The views of a scene show one set of named points, each view turned or mirrored, shifted and resized as a whole, with a little noise and some points left out.
(in the rows, 128 means zero)

Scene 1
View 1
J_233: [107 144 139 146 125 115 132 137 136 141 118 139 129 142 122 133 102 153
 123 172]
J_947: [107 131 123 133 122 129 133 120 121 135 116 136 117 120 124 143 134 155
 138 140]
J_932: [111 132 122 131 120 128 142 119 119 130 118 135 111 120 131 140 136 156
 134 142]
J_870: [ 94 129 147 153 125 132 145 105 119 136 114 145 141 108 114 140 128 139
 136 122]
J_400: [104 127 150 153 123 130 166 103 114 121 113 140 120 106 135 132 131 142
 130 130]
J_484: [108 137 134 143 123 120 142 127 127 135 117 136 119 129 129 134 116 152
 129 157]
J_955: [106 130 113 128 121 129 118 124 123 142 118 137 125 123 117 148 135 157
 144 136]
J_805: [101 128 157 160 125 134 181  90 107 113 111 142 117  94 141 130 139 138
 130 121]
J_974: [114 134 119 128 120 125 138 125 122 128 118 133 107 126 134 138 132 161
 133 151]
J_616: [ 96 135 144 152 126 126 131 119 128 144 115 144 146 121 110 139 116 141
 136 135]
J_354: [103 134 142 150 125 126 148 113 121 132 116 141 126 116 126 136 123 146
 133 139]
J_880: [109 135 122 132 121 124 128 129 126 139 117 136 120 129 124 142 125 156
 137 150]
J_658: [110 128 121 133 121 129 143 114 116 128 116 134 109 114 133 141 140 155
 136 136]
J_173: [ 89 134 160 165 129 128 137 110 127 144 114 150 159 113 104 138 112 132
 136 127]
J_892: [100 130 123 135 124 128 119 121 125 144 117 140 133 120 112 145 128 150
 141 131]
J_697: [105 137 150 154 125 123 161 114 122 124 116 141 121 119 133 130 117 146
 125 150]
View 2
J_955: [117 128 147 140 127 110 164 152 110 145  86 168  99 133 127 146 112  93
 169 110]
J_974: [118 154 163 130 139 113 150 133 112 161  90 160  89 116 135 139 113 102
 162 119]
J_233: [137 152 127 140 126 110 133 140 116 186  91 156 123 115 137 141 120 132
 127 107]
J_400: [142 143 138 109 128 128 152 131 128 160  95 128 101 114 116  99  96  87
 162 161]
J_880: [122 142 148 139 130 109 153 142 112 161  88 164 104 123 133 144 115 106
 155 111]
J_354: [137 141 131 124 126 122 151 139 123 162  93 141 110 118 121 117 104 100
 153 139]
J_932: [122 147 160 125 136 117 154 134 114 156  90 153  91 117 130 132 109  93
 167 130]
J_892: [126 124 132 139 121 114 164 156 115 145  87 163 111 137 119 138 108  92
 162 114]
J_947: [123 139 150 132 130 115 159 141 115 153  88 159  98 124 127 135 108  95
 165 124]
J_697: [143 151 135 116 129 124 140 130 125 174  95 134 110 110 126 111 106 107
 144 143]
J_484: [133 156 146 126 133 116 141 128 121 174  92 147 104 111 133 126 110 111
 147 130]
J_616: [135 125 120 134 118 117 157 153 120 156  88 155 120 131 118 129 108 100
 152 121]
J_870: [144 121 117 123 117 126 162 151 128 151  91 140 116 130 110 110 100  88
 160 144]
J_658: [122 145 161 124 137 119 159 135 115 152  92 153  88 120 128 127 105  87
 174 134]
J_173: [154 113  88 132 107 122 154 163 131 165  92 141 143 137 107 114 103 109
 134 129]
View 3
J_880: [145 108 111 134 104 122 120 131 160 133 132 132 141 103 137 135 123 160
 116 132]
J_974: [151 112 112 138 114 117 104 142 144 141 144 135 143 102 141 120 117 158
 119 135]
J_233: [144 111 113 124  84 121 131 120 163 157 120 133 125 117 141 155 126 163
 105 120]
J_354: [153 124 116 146 112 114 109 125 139 154 129 115 124 135 126 128 105 147
 120 132]
J_173: [151 127 123 149 107 120 130  97 156 143 103  89 113 167 108 142  98 140
 120 133]
J_947: [151 116 114 143 120 118 106 133 149 130 137 120 141 113 128 118 110 151
 125 138]
J_616: [150 117 119 143 112 122 122 115 158 131 119 107 130 136 119 133 110 149
 121 136]
J_484: [149 113 113 135 101 116 115 128 149 155 131 131 130 119 137 138 116 155
 114 128]
J_932: [153 116 113 144 121 115 100 137 141 141 140 127 139 109 133 117 112 153
 121 136]
J_870: [154 127 120 154 120 116 112 113 145 140 119  97 121 152 112 122  95 140
 125 138]
J_697: [155 129 116 144 104 109 106 127 134 174 130 124 116 138 133 132 105 147
 115 128]
J_658: [155 119 112 148 127 113  95 141 137 138 144 124 139 112 133 109 108 149
 126 140]
J_955: [146 108 114 144 123 124 113 129 161 110 132 117 149 108 124 119 116 156
 126 143]
J_892: [147 112 115 144 119 122 119 121 161 116 125 108 141 122 118 125 110 150
 126 141]
J_805: [167 144 121 162 130 100  81 132 110 178 138 108 112 156 123 107  85 131
 126 138]
View 4
J_484: [122 164 150 103 108 112 149  99  93 114 107 137 154 168  98 139 120 132
 161 107]
J_955: [151 165 136  80 126 117 113 100 110 114 114 146 163 180  94 128 144 169
 140  88]
J_354: [123 148 151 105 107 103 137 116 100 115  86 133 161 155  96 139 132 132
 135 115]
J_805: [126 125 168 119  98 111 139 137 102  98  28 134 184 126 103 149 141 122
 109 150]
J_233: [102 170 147 103 107  98 155  93  87 128 137 130 135 178  96 139 106 121
 174  95]
J_697: [110 149 162 113 100 107 151 113  93 112  82 132 160 151 100 143 120 117
 144 127]
J_880: [137 168 141  92 117 119 133  96 100 114 116 143 160 174  99 134 128 153
 157  95]
J_974: [146 175 148 100 113 133 143  98  99 106  98 149 173 172 106 138 124 155
 162 106]
J_870: [117 130 147  94 113  87 110 127 105 118  81 128 155 147  86 134 145 132
 110 113]
J_616: [118 147 138  86 118  91 115 110 104 124 111 133 148 163  87 132 137 138
 129  97]
J_658: [152 159 149  98 115 131 132 108 107 101  78 148 181 162 105 139 137 158
 141 112]
J_400: [123 134 160 112 103 110 137 127  99 107  54 133 173 138 102 144 136 128
 122 133]
J_947: [144 162 146  90 117 120 126 106 105 110  96 144 169 170  99 135 134 157
 142 103]
J_932: [145 163 149  97 113 127 137 103 104 106  88 145 175 166 107 139 130 155
 149 110]
View 5
J_892: [137 180  95 117  86 133 156 146 163  88 128  84  94 126 103 167 165 137
 141  91]
J_947: [131 179  89 127  84 137 152 146 169 115 107  78  85 127 109 149 160 147
 137 114]
J_805: [180 227  91 144 135 123 133  99 218 166  99 102  75 128 129 122 179 115
 127 148]
J_354: [150 187  95 130 108 137 143 127 172 123 122 100 100 130 119 139 164 124
 129 134]
J_173: [176 200 105 117 129 130 145 107 166  82 166 121 115 132 119 160 179  88
 130 112]
J_233: [125 149  92 129  90 161 142 151 120  99 145 112 136 126 118 135 146 128
 126 155]
J_870: [169 203  98 123 119 126 147 115 184 106 134 102  94 131 116 153 179 110
 135 111]
J_932: [131 178  89 134  85 136 146 148 175 131  97  81  87 125 112 139 157 154
 135 128]
J_616: [149 181 100 119 101 138 148 134 155  90 138  98 105 130 113 157 165 120
 134 110]
J_658: [132 185  86 137  89 136 148 145 183 136  90  74  76 126 112 142 162 154
 137 120]
J_484: [131 166  93 131  94 150 142 145 147 118 120 100 111 129 117 134 152 136
 126 147]
J_974: [119 166  84 136  78 144 148 156 161 130  96  77  92 125 109 136 150 159
 135 135]
J_400: [165 209  92 139 122 131 139 114 195 148 109 101  86 130 123 129 172 119
 128 144]
J_697: [151 185  92 139 113 143 132 123 168 136 121 110 108 128 124 124 161 121
 124 161]
View 6
J_658: [123 121 150 105 121 115 155 136 121 138 124 128 132 156 176 112  99 177
 134 150]
J_892: [135 164 148  93  89 147 141 136 144 143 115 128 140 117 169 100  99 176
 126 167]
J_932: [129 122 151 113 121 120 147 130 121 135 123 128 139 144 175 111  96 184
 135 152]
J_697: [137 110 133 119 123 138 133 127 112 159 140 152 155 134 140 155  88 172
 108 142]
J_484: [140 122 146 127 127 136 127 120 121 139 129 140 151 114 147 122  84 189
 115 156]
J_870: [132 153 131  81  82 153 146 143 129 169 138 148 143 139 150 145 102 153
 109 148]
J_955: [133 158 152  98  98 132 145 132 140 131 112 120 135 122 177  83  96 186
 135 169]
J_400: [126 112 131  93 110 133 152 142 112 168 143 151 140 163 154 158 101 154
 110 133]
J_880: [137 140 151 119 117 131 135 122 130 131 118 129 145 116 163  96  89 192
 126 164]
J_616: [141 157 139  95  91 154 132 131 139 151 128 139 148 112 150 119  93 172
 114 160]
J_974: [131 118 151 121 133 117 142 126 122 126 120 126 141 135 172 101  89 193
 133 155]
J_947: [130 136 150 106 110 127 144 132 130 136 121 128 138 135 170 105  97 181
 130 159]
J_805: [118 100 124  86 109 128 163 150 102 177 151 156 138 190 155 181 105 139
 109 120]
J_233: [151 130 143 141 129 151 108 107 127 136 129 144 164  84 131 118  75 203
 106 168]
J_173: [146 169 126  81  70 177 127 138 138 177 143 158 154 110 127 153  96 151
  91 156]
J_354: [136 129 137 105 108 141 141 131 123 156 136 145 149 135 150 140  94 170
 113 145]

Which points are out of place in each view (at most two, in the order of its rows)? Write - if all are in place.
view 1 -> J_616
view 2 -> J_484, J_173
view 3 -> J_880
view 4 -> -
view 5 -> -
view 6 -> -
